The views of a scene show one set of named points, each view turned or mirrored, shifted and resized as a whole, with a little noise and some points left out.

Scene 1
View 1
Fomos: [ -3   3  -1  -6  -2   1   0   2  -4   0   3   6   4  -6  -2  -9   5  -5
   1  -2  -2 -12  -1  -2  -3   2   5   3  -2   0   8   6  -1   4   1  -8
   5  -3  -5  -3   4]
Guvu: [ -1   0   0  -9  -3   1   4  -1  -8  -2   6   5   2  -3  -5  -9   4  -2
   0  -1  -4  -7   3  -1  -2   3   3   2  -1   1   5   8  -4   0   4 -11
   6   0  -4  -2   5]
ruza: [ -3   6   1  -3  -2   8 -14  13  -1   4  -5  11   5  -2   5  -5   3 -17
   5   7   5  -8  -3   1  -8   3   8   4   5  -2   3   1  -4   5   0  -2
   8 -10 -11   3   7]
keko: [ -2   9   0   0  -2   0  -2   6  -2   1   1   5   8 -10   3 -12   7  -2
   0  -3  -9 -16  -5  -4  -5   0   7   3  -4   2  13  10   8   2  -4 -11
   0  -4  -5  -8   5]
Guv: [ -3   1   0  -6  -3   3  -5   5  -5   5  -1   7   4  -5   4  -6   2 -12
   4   1   0  -5   5   3  -5   5   5   3   5   1   5   4  -3   4   3  -7
   7  -5 -10   3   5]
gil: [ -4   1  -2 -23   3   5  -1   2   1   0   3  16   3  -6  -7  -6  14 -11
  -2  -3   7 -16   2   3   0   1   2   6   1  -9   6   1 -11   9   7  -2
  10   0 -12   3   7]
bok: [ -4   2  -5   9  -5  -7  -1  -2 -14   3   2  -1   0  -6   3  -8  -9  -2
   9  -2  -9  -2   9  -7  -6   4  11   1  -2  10   8   6   1   1  -3 -15
   0  -5  -5  -4   4]
gitu: [ -3   5   0  -5  -2   1  -3   5  -3  -1   2   8   5  -5  -1  -9   6  -6
   2   1  -3 -14  -3  -2  -4   2   6   4  -2   0   7   6  -1   3   0  -7
   4  -4  -7  -3   6]
dorof: [ -3   1  -5   6  -4  -8   3  -4 -16  -2   5  -2   0  -3  -3 -10  -5   4
   5   0 -10  -4   5  -8  -5   2   9   0  -6   9   8   7  -1  -1   0 -15
  -2  -3  -2  -6   4]
binar: [ -2   4  -3  11  -3  -5  -5   4 -13   0   1   2   2  -4   2  -9  -5  -4
  10   4  -8  -6   1  -8  -7   4  12   1  -3   8   7   5   1   0  -4 -10
   0  -8  -5  -5   4]
Nim: [ -2   2  -2   2  -6   0  -5   3 -11   5   0   3   1  -2   4  -6  -5 -10
   6   3  -2   1   8   0  -7   6   8   2   4   7   3   4  -3   0   0 -11
   5  -6  -6   2   4]
Nebuz: [ -4   0  -4   1  -5   0  -7   3 -11   7  -2   4   0  -4   6  -4  -7 -15
   9   2   1   2  13  -1  -6   7  10   2   6   6   5  -1  -7   4   1  -8
   5  -7 -10   5   5]
vodas: [ -4   6  -2   6  -5   1  -8   8  -7   5  -4   4   4  -6   7  -8  -3 -11
   7   2  -4  -7   2  -3  -8   3  11   3   1   5   7   3   2   2  -4  -9
   2  -9  -9  -2   4]
bolam: [ -2   4  -1  -7  -1  -4   8  -4  -8  -5   8   2   4  -8  -7 -13   7   6
  -2  -4  -9 -14  -1  -6  -1  -1   4   3  -8   2  10  10   2   0   1 -14
   0   2   0  -9   5]
vogaz: [ 0  2  1 -4 -3  6 -5  7 -6 -4  1  8  3  1 -4 -6  5 -8  2  8  2 -6 -5  0
 -8  4  6  3  0 -2  2  5 -7  0  3 -5  7 -5 -6  0  5]
bosa: [ -1   5   0  -5  -1   0   4   2  -5  -4   6   4   6  -6  -5 -12   8   2
  -2  -1  -7 -15  -4  -5  -3   0   5   5  -6   1  10  10   3   0   1 -11
   1  -1  -2  -7   5]
vif: [  0  -3  -3  -7  -3  -1   3  -3 -15  -7   6   4  -4   2 -12  -7   0   0
   3   5  -1  -3   4  -4  -3   4   5   2  -4   1   2   3 -14  -1   6  -9
   6  -1  -4   0   5]
puset: [ -4   7   1  -1  -5  -2  -2   2  -3   8   1   2   8 -12  10 -11  -1  -8
   1  -7  -8  -9   5  -1  -4   1   6   3   2   6  13  10  11   3  -3 -14
   0  -2  -5  -4   4]
Sos: [ -1   5   1   3  -6   5 -10  10  -6   4  -2   6   4  -1   5  -7  -2 -13
   6   7  -1  -3  -1   0  -8   5   9   2   5   4   3   5  -1   1  -2  -7
   5  -8  -8   0   5]
kapen: [ -2   3   1   2  -6   1  -4   4  -7   5   0   2   4  -5   7  -8  -4  -9
   3   0  -5   0   6   1  -7   5   6   2   5   7   6   9   4  -1  -1 -13
   4  -4  -5   0   5]
vifas: [-1  0  0 -6 -3  2 -1  1 -8  0  3  7  1 -2 -2 -7  2 -6  2  2 -1 -4  4  1
 -4  4  5  3  1  1  4  5 -5  1  3 -9  6 -2 -6  0  5]
pufa: [ -2   3  -3   4  -3   0  -6   7 -12  -2   1   5   1   0  -2  -7  -1  -6
   8   8  -3  -6  -2  -6  -8   4  11   2  -1   4   3   3  -7   1  -2  -7
   3  -9  -6  -1   5]
View 2
bok: [-24   7   5  22   7  -5  11  18  19   3   3 -13  19   0   0  -8  13   3
   7  -4  -8   2   1  -6  -3   4  26  -1  12  -3 -12 -17  -5   9  -6 -12
  -2   6  11   6  10]
keko: [-26  10  17  23   5   0 -15  14  29  -4  -1 -10  -4 -16   5  -9  18 -12
   1  -4  -4  -4 -10  17 -23   6  20   6  -8  -5 -23   1  16   1  -4 -17
  -6  -6  11  -7 -20]
Sos: [ -6  -1   1  21  -9 -21 -18  14   7 -12 -20  -5 -11  -9   7   5  23  12
   7   1 -17  -1 -12   6 -10   4  10   7   6   1 -20 -10  13   1 -11  -8
   7  -2  14   7   5]
puset: [-24  15  13  34   1  -1 -18  27  27  -4  -2 -18   3 -11  -9  -8  12  -2
   6  -9  -4   2  -9   4 -25   0  17   8   5  -2 -16   2  12  -2  -5 -13
 -15  -5   7  -6  -2]
vif: [ -5  -3  -1   6  -7 -16   6  -6  12  14 -12   3  -5  -5   2  -7  24  -7
  -2   9  -8  -7 -10   4   8  -3  10   1 -14   2   4 -13  -9   0  -9   0
   5  16   1  23   2]
pufa: [-13  -3   3  12  -1 -15   1   5   5  -5 -11  -6   0  -4  15   0  20   5
   4   3 -17  -4  -8   7   2   9  20   2   2  -3 -18 -17   4   9  -9 -11
  13   2  19  10   3]
bolam: [-22   8  12  15   4   8   1   1  33  15   4  -5   1 -15  -4 -18  19 -25
  -6   2   5  -9  -8  11 -13   1  16   3 -21   0  -5   2  -2  -3  -3  -7
 -10   7   0   5 -22]
gitu: [-18   3  11  12  -1  -8 -11   4  19   2  -7   0 -12 -15  11  -4  20 -12
  -1   3 -13  -8 -12  15 -13   5  17   4 -12  -5 -17  -6   9   1  -2 -11
   6   3  10   8  -8]
gil: [ -3   5  13  13 -18 -22 -42   5  19   4 -16   6 -35 -25   5  -2  23 -19
  -1  18 -15 -10 -28  15 -21 -10  -1  12 -19   4  -2   6  12 -11  -3   0
   3   7  -5  23  11]
dorof: [-23   6   4  18   8   2  17   8  21  11   6 -11  21   0  -1 -12  16  -7
   1  -4  -3  -2   0  -2   1   5  27  -2   0  -3 -10 -17  -9   7  -4  -7
  -3   8   9   7  -4]
Fomos: [-14   8  11  19  -3  -9 -16  10  21   2  -8  -5 -12 -14   3  -5  21 -11
   0   3  -8  -5 -14  11 -16  -1  14   7  -9   0 -12  -2   8  -3  -5  -9
  -2   3   6   6  -4]
Guv: [ -7   3   5  24  -9 -21 -22  16  12  -7 -16  -8 -11 -11   2   3  21   5
   7   1 -15   2 -14   3 -12  -1   8   9   5   1 -12  -5  11  -2  -9  -7
   3   1   5  10  11]
binar: [-23   0   6  18   6  -6   8  11  13  -2  -2 -11  12  -2  12  -3  17   3
   3  -2 -14  -1   1   3  -5   9  29  -1   6  -6 -21 -17   1  11  -9 -16
   4  -1  18   3  -2]
kapen: [-12   8   2  29  -4 -11  -8  21  14  -5 -13 -16   6  -3  -8  -2  18  12
   8  -9  -6   5  -4  -2 -11   2  13   6  10   4 -14  -6  10   0 -11  -8
  -7  -2  10  -1   3]
vifas: [ -6   1   2  18  -9 -16 -11   5  13   2 -15  -3  -7 -11   0  -2  21  -2
   2   3 -10  -2 -12   3  -4  -2   6   5  -5   3  -7  -7   3  -4  -9  -4
   0   6   2  13   3]
Nim: [-11   2   1  24  -5 -19  -5  17  11  -3 -15 -11   5  -2   0   2  19  13
   8  -5 -10   3  -7  -4  -4   2  15   3  11   3 -11 -13   4   3 -13  -5
   1   5   8  10  14]
ruza: [ -8   1   9  24 -11 -22 -31  16   8 -17 -21  -8 -19 -14  13   8  22   9
   7   2 -19   0 -16  12 -19   5  10  11   4   0 -24  -5  24  -1 -10 -11
   8  -7  14   4   5]
vogaz: [ -2  -4  -1  16  -9 -14 -10  -3   7  -5 -21  -2 -16 -12   9   1  26   2
   0   2  -8  -4 -11  15  -6   7   5   6 -13   1 -14  -4  12  -1 -14  -7
   5  -3  12   6 -16]
bosa: [-20   7  11  16   1   3  -5   3  26   6  -3  -6  -5 -14   1 -11  21 -19
  -5   0   0  -7  -8  17 -14   3  16   5 -18  -1 -12   2   7  -4  -3 -10
  -4   1   6   1 -23]
Guvu: [ -9   3   3  17  -8  -9  -8   3  19   8 -11  -4  -6 -11  -5  -9  22 -11
  -1   2  -3  -4 -10   7  -8  -3   6   3 -13   2  -2  -1   2  -5  -6  -2
  -4   8  -1  13  -6]
vodas: [-21   4   9  26   1 -13 -11  20  13 -11  -9 -10   1  -7   9   1  15   9
   7  -5 -16   2  -8   5 -15   6  22   5  11  -3 -24 -12  14   6  -9 -17
   4  -4  18   1   4]
View 3
Sos: [  4  -5  -2  15  10  11  -9   5   1  -1   5   4   5  -6   3  16  -8   4
  -7 -12   6  -8  -8  14   0   4  10   5  15  18   8   3  -6   3   3 -12
   8   1   1 -34  -3]
bosa: [  5 -19   8   3  10  -4  -3  -1  16  -4   3  -7  -9   5  11   9   0  -6
   2  15 -15  -5  -6   6  -6  14   8   5  -5  -5  24 -11   1  12  12 -13
  -7   5 -11   9  17]
dorof: [  7  -4  -4  -2   9   1 -18   0  11   4   1   4  -3   6   4  -4   6  -2
  11  -1 -14 -19 -14  15   8 -18   1   8 -11  13  31 -19  -3  -4   3  -9
  -3  12  -9   8  11]
kapen: [ -1  -7  -7  10  19  11  -9  10   9  -5   2   1   1  -5  -2  14  -6  -9
  -6  -9  -5  -7  -3  16   1   0  10  12   5  24  14 -11  -6  -2  -2  -4
   5   6   6 -18   7]
vodas: [ -2  -6   1  16  16   8 -15   0   1  -1   2   2  -4  -4   3  13   3   3
   0 -10  -1 -15  -8  12   4  -1   0   8   7  23  17  -8  -8   3  10 -10
   1   6   3 -16   1]
keko: [ -7 -23  11  15  16   1  -6  -6   9  -9   4  -6  -9   1   9  20   5  -1
  -3   8 -10 -12  -2   2  -1  19   3   9   4   9  19 -10  -2  17  20 -12
  -9   7  -3   3  12]
gil: [ 14 -31  -8  -7   2   4  16  23  14 -10  13   2  16   8   6  13 -27   0
  -8  17   3  -3   4   7  -9  36  28   7  20 -21 -10   6  13  21  -7 -18
  -3  10   1  -2  -5]
Guv: [  6 -14  -7   6  11  11  -2  16   7  -5   8   5  10  -1   1  14 -13   0
  -7  -4   2  -8  -2  13  -1  11  15   9  15  10   2  -1   0   7  -5  -9
   5   5   4 -20  -5]
Fomos: [  5 -21   2   2   9   3   0   7  12  -6   6   0   0   2   7  11  -7  -1
  -3   8  -4  -8  -3   7  -2  16  13   9   7   2  11  -6   1  11   4 -13
  -3   7  -4  -1   6]
vif: [ 23  -1  -9  -9   1   2  -4  10  15   4   3   2   6   8   3  -6 -15  -5
   2   2  -8  -4 -14  18  -3 -11  15   1  -6  -6  21  -5   2  -2  -7 -13
   8   5 -14  -7   3]
bolam: [  6 -20   3  -4  10  -4  -4   1  22  -6   3  -7 -10  10  10   4  -1  -9
   5  18 -23  -6  -5   6  -4  10  11   9 -12  -7  27 -19   5  11   7 -10
 -11   9 -11  23  21]
Nebuz: [  8  -7 -16   4  12  15 -11  20   2   3   7  15  13  -2  -8   5 -13   3
   2 -15   4 -19  -5  21  10  -8  13  12  16  23   3  -4  -3  -3 -14  -9
   9  14   8 -19 -12]
ruza: [  2 -17   2  16   9  10  -1   9  -1  -7   6   2   9  -4   4  23 -11   7
 -11  -4  10  -8  -2  11  -2  20  12   6  23  12  -1   9  -5  11   5 -13
   4   1   3 -28  -8]
gitu: [  5 -19   4   7   7   2   1   2   8  -5   7  -1   3   2   8  14  -7   3
  -6   8  -2  -9  -3   8  -3  16  12   6   9   0   9  -3   0  13   7 -14
  -3   7  -4  -7   3]
pufa: [ 13  -4   1   5   2   4 -11   0   1   4   5   6   6   2   7   2  -4   9
   1  -6   4 -13 -15  14   2  -7   4  -2   5   7  16   1  -4   1   5 -17
   6   6 -10 -17  -4]
vogaz: [ 13  -8   6   7   2   1   2   1  11  -5   5  -6   3   1  10  11 -11   1
  -9   5   0   3 -11  11 -12  13  15  -1   5  -7  15   6  -5   8   7 -14
   8  -4 -14 -25   3]
Guvu: [ 11 -13  -5  -4   7   2   0  13  17  -5   4  -2   2   5   4   5 -14  -9
  -1   7 -12  -2  -5  14  -5   8  17   7  -1  -6  15  -9   3   5  -3 -10
  -1   6  -7  -1  10]
binar: [  5  -5   2   9   8   5 -18  -5   3   3   3   5  -2   0   7   3   8   8
   5  -7  -3 -20 -13  14   8 -12  -1   5   0  19  24  -8  -7   0   9 -14
   1   9  -6  -8   3]
Nim: [  8  -3 -11   3  15  11 -10  13   7   1   4   7   7  -2  -4   5  -8  -2
  -1 -14  -2  -9  -9  19   4  -8  11   9   8  19  13  -7  -5  -4  -6  -8
   8   8   4 -20  -1]
bok: [  3  -3  -6   3  15   7 -21   4   6   4   3   9  -2   2  -2   0   5   1
   9  -9  -9 -24 -12  17  12 -17   0  11  -2  26  26 -18  -4  -4   1  -8
   0  14   1  -1   6]
View 4
gil: [  5  20   2   1   3 -11   3   1  -1   9   2  -8   0  17  -3   4   9 -10
  -9   3   8  -1 -10   3  12  -2   9   2   7   6  -3   4  -4   0   1   1
  -2  11   4   1  -6]
Guv: [ -4   3   1  -1  -4  -4   4   3   0   9   0  -9  -1   7 -10   6  -2  -7
  -6  -5  -1   4  -8   4   6   1   9  -1   7   5   3   4  -1   0   6 -11
   8   2   1  -4  -4]
pufa: [-10   2  -2   5  -7  -3   5   2   4  10   5 -10  -4   1 -10  11  -9  -8
  -1   4  -2   1  -9   4   5   3   5  -1   3   4   6   2   2   4   4 -10
   6  -3   2  -1   0]
vogaz: [ -8   8  -2   4  -7   1  -1   4   4   8  -3  -8  -7   3 -11   7  -5 -10
   0   1  -4  -3 -14   9   8   1  10  -1   2   3   2   1   6   5  -2  -7
  -5   3   1   0  -1]
Guvu: [ -1   7  -1   5  -1  -3  -2   3   1   3  -2  -6  -2   2 -10  -1   0  -7
   3  -1  -4  -3  -6   0   3  -2   5   3   2   5  -1  -2   0   2   6  -5
  -3   5   4  -3  -1]
kapen: [ -5  -8   0  -1  -7   1   4   4   0   6  -3  -9   0   0 -13   3  -6  -4
   0  -9  -7   5  -7   4   2   1   7   0   5   5   5  -2   1   1   8 -14
   8   1  -1  -7   0]
keko: [  2  -6  -5   4  -8  -3   9   0   0  12   4   1   0  -5  -8   5  -7  -9
   2   0  -5   4 -13   5  12  -2   4  10  -4   3   3  -7   2   1   4   0
   0   8  -1  -3   9]
ruza: [ -5   2   0  -3  -9  -3   8   2   1  16   3  -8  -2   7 -10  12  -4  -9
  -9  -4   0   5 -15   8  13   2  11  -2   8   4   4   4   2   1  -1  -9
   8   2  -2  -1  -2]
Nebuz: [ -9  -1   2   0  -3  -5   4   3   2   7   3 -14   0   6 -11   9  -5  -3
  -5  -5   0   6  -1  -1  -1   6   6  -6  10   8   6   5  -2   2  12 -19
  17  -5   2  -6  -5]
vodas: [ -8  -7  -2   1 -10  -4   9   1   2  12   5  -7   0  -1 -11  11  -9  -7
  -4  -3  -4   7  -8   4   7   3   6  -1   4   4   7   1   1   2   6 -12
  10  -2  -1  -4   2]
gitu: [ -2   4  -2   3  -7  -5   5   2   2  10   3  -5  -3   2  -7   7  -4  -9
  -1   0  -2   0 -12   4  10   0   6   4   1   3   2  -1   2   2   2  -3
   0   5   1  -1   1]
bok: [ -6 -14  -5   7  -8  -2   6   1   4   5   5  -6   2 -11 -12   6 -13  -3
   7  -2  -9   6  -1  -3  -1   3  -2   2  -1   5   8  -6   0   4  14 -13
  10  -4   2  -6   6]
Sos: [-11  -2   0  -2 -10  -1   5   3   3  12   0  -9  -4   3 -12  11  -8  -6
  -5  -4  -4   4 -12   7   7   3  10  -5   6   4   6   3   3   3   2 -15
   9  -2  -1  -4  -2]
Nim: [ -9  -3   0   2  -5  -1   1   4   3   6  -1 -12  -1   2 -13   5  -6  -3
  -1  -5  -4   4  -3   1   0   2   6  -3   6   6   5   1   0   3   9 -17
  11  -3   1  -6  -2]
puset: [  4 -13  -3  -2  -7  -4   9   0  -2   8   2  -3   5  -5  -9   1  -5  -5
   0  -9  -6   7  -8   1   8  -2   4   8   1   5   3  -7  -1  -2  10  -6
   8   7  -2  -7   6]
vif: [ -7  14  -1  11   1  -4  -8   5   4   1   0 -12  -5   3 -10   3  -3  -8
   6   7  -3  -6   0  -2  -4   2   3  -2   1   7   0  -1   1   6   7  -8
  -3  -1   9  -2  -4]
dorof: [ -7  -6  -4  11  -4  -1  -1   2   4   1   3  -7  -2 -10 -12   3 -10  -4
  10   3  -8  -1   2  -4  -4   1  -2   4  -3   5   4  -7   1   6  13  -9
   3  -3   4  -6   5]
vifas: [ -5   6   0   4  -3  -3  -2   4   3   6  -1  -9  -3   5 -11   3  -2  -6
  -1   0  -2  -1  -7   1   2   0   6   0   4   5   2   0   1   3   5  -9
   2   2   4  -3  -4]
bolam: [  4   2  -5  11  -1  -4   0   2   0   2   2  -1   0  -6  -7  -2  -3  -8
  10   4  -7  -4  -5  -2   4  -3   0  11  -6   4   0 -10   1   2   7   3
  -9   9   4  -3   7]
binar: [-10  -6  -5   9  -9  -1   5   1   5   8   6  -8  -3  -7 -11  10 -13  -5
   5   4  -8   3  -4   1   1   4   1   0   0   4   7  -3   3   5   9 -12
   8  -5   2  -2   4]
View 5
puset: [  7  -5 -11  10   4   6  -4   4   2   7 -12 -10   0  -1   9   3   1   9
  -8  -6 -13  -2  -1  13   4 -16  -3  20   5 -21  -1   8 -10  -7   3 -11
  -2  10   2  -3  -4]
ruza: [ 17  -1 -15  13   3   8   6   3  -5   8  -3   1  -9   9  12  -8   7  -2
 -22  -2   6  14   8  -2  13 -16  -8  16  -6   4   7   2 -10   1   6  -1
  10  -2   8   5   0]
Guvu: [  1  -1   0   3   7  11  -2  11  -3  -5  -2   3   4   7  -7   0   2  -3
  -1  -2  -2   8  13  10   2  -6  -2   7  -6 -12   1  -8 -17   9  -3   5
   1   7  12  -8   4]
vodas: [ 14  -3 -16  14   5   7   3   7  -5   9  -7   2  -9   2   4   0   6   9
 -13  -5  -1   6   5   6   9 -18   4   9  -4  -1   6   5 -11 -10   5 -15
   9   5  -2   0   0]
vif: [ -1   1   5   4   9  10   0  14  -7 -10   2  12   1  10 -17   5   4  -4
   4   1   3  13  19  10   2  -6   9  -5 -15   0   6 -15 -20   9  -4   6
   4   8   9 -12  10]
keko: [  8  -6 -17  13   8  15   2   9  -6  10  -8  -2   5  -5  -4  -2  -2   6
 -13  -5 -10   1   2  10   0  -4  -8  26   6 -11  -6  -5 -12  -6   4  -9
   2   9  11  -8  -6]
vifas: [  4   1  -3   8   5   8   0   9  -3  -4  -3   4  -2   9  -3   1   6  -3
  -5  -4   0  11  12   7   6 -12   1   4 -10  -6   4  -3 -15   6  -1   2
   5   4   8  -5   6]
gil: [  3   4   3   1   5   8  -1   5  -4  -2   4  -3  -5  20  12  -7   4  -9
 -16   9   8  18  10  -8   3  -3 -19  19  -8   1  -2 -17 -12  20   5  23
 -15  -1  19  -8  11]
Fomos: [  6  -3  -7   7   7   9   0   9  -6   2  -3   1   1   5  -2  -2   2   1
  -8   0  -3   7   8   6   2  -8  -4  15  -3  -7   0  -7 -14   2   3   1
  -1   5  10  -8   3]
pufa: [ 12  -2 -11  15   9  11   8  12 -11   3  -1  11  -5   5 -10   2   4   2
  -9  -5   6  11  13   6   9 -12   9   0 -11   6   6  -6 -14  -7   2  -9
  15   5   1  -2   5]
kapen: [ 11  -3  -8   9   2   5  -1   7   0  -1  -8  -2  -4   3   6   3   7   3
  -4 -10  -6   5   8  13  11 -20   6   6  -6 -14   6   9 -13  -4  -1 -10
  10   7   3   1   1]
Guv: [ 12   0  -6   7   3   5   2   4   0   1  -3   0  -9  13  10  -1   9  -1
 -11  -2   2  13   8   3  11 -17  -1   7  -8  -4   7   1 -13   4   1   0
   6   1   5   2   4]
binar: [ 11  -5 -12  14   8  12   5  11  -8   3  -6   9  -4   0 -11   8   4   6
  -4 -10  -1   5  12  13   7 -15  14   0  -7  -1   7   1 -16 -11   1 -16
  16   9   0  -5   2]
Nebuz: [  9   1  -4   9   4  -1   0   5  -1   0  -5   1 -16  16   9   8  10   6
  -6  -5   5  11   9   6  12 -25  14  -7 -16   0  13   7 -13  -5   3  -6
   4   5  -9  -1   9]
Sos: [ 18  -1 -15  14   2   9   7   6  -4   3  -3   6  -9   8   5  -3  10   0
 -14  -8   3  13  11   5  15 -19   3   5  -8   2  11   5 -11  -4   2 -11
  19   2   5   5   2]
vogaz: [ 11  -2 -10  14   6  15   7   9  -7  -3   2  10   3   5  -8  -8   8  -8
 -11  -5   4  13  16   7   8  -5  -6  12  -8   1   4  -7 -15   8  -3   1
  19   2  19   0   0]
gitu: [  8  -2 -11   9   6  13   3   8  -7   6  -1   2   0   4   0  -3   1   1
 -13  -3  -1   8   7   4   4  -7  -7  16  -4  -2   1  -8 -12   0   4   0
   4   4  10  -6   1]
Nim: [ 10  -1  -6  10   5   3   1   8   0  -3  -6   3  -8   9   2   6  10   3
  -3  -6  -1  10  11  11  11 -21  11  -2 -12  -4  10   7 -15  -3  -1  -9
   8   5  -1   1   6]
bosa: [  1  -6  -8   7   9  17   1  12  -7   2  -5   2  10  -4 -14  -2  -3   1
  -3  -2  -8   3   8  11  -5   0  -6  21   2 -13  -5 -13 -15   3   1  -1
   2  12  15 -13  -3]
bolam: [ -5  -6  -3   6  11  16  -5  14  -6   0  -5   1  12  -3 -18   3  -6   3
   3  -1 -11  -1   8  16  -8   3  -3  18   3 -17  -8 -15 -18   2  -2   0
  -5  15  13 -19   0]

Which points are out of place in each view (at most two, in the order of its rows)? Write none if all are in place.
view 1: ruza, vogaz
view 2: Sos, gitu
view 3: vodas, vif
view 4: pufa, bok
view 5: binar
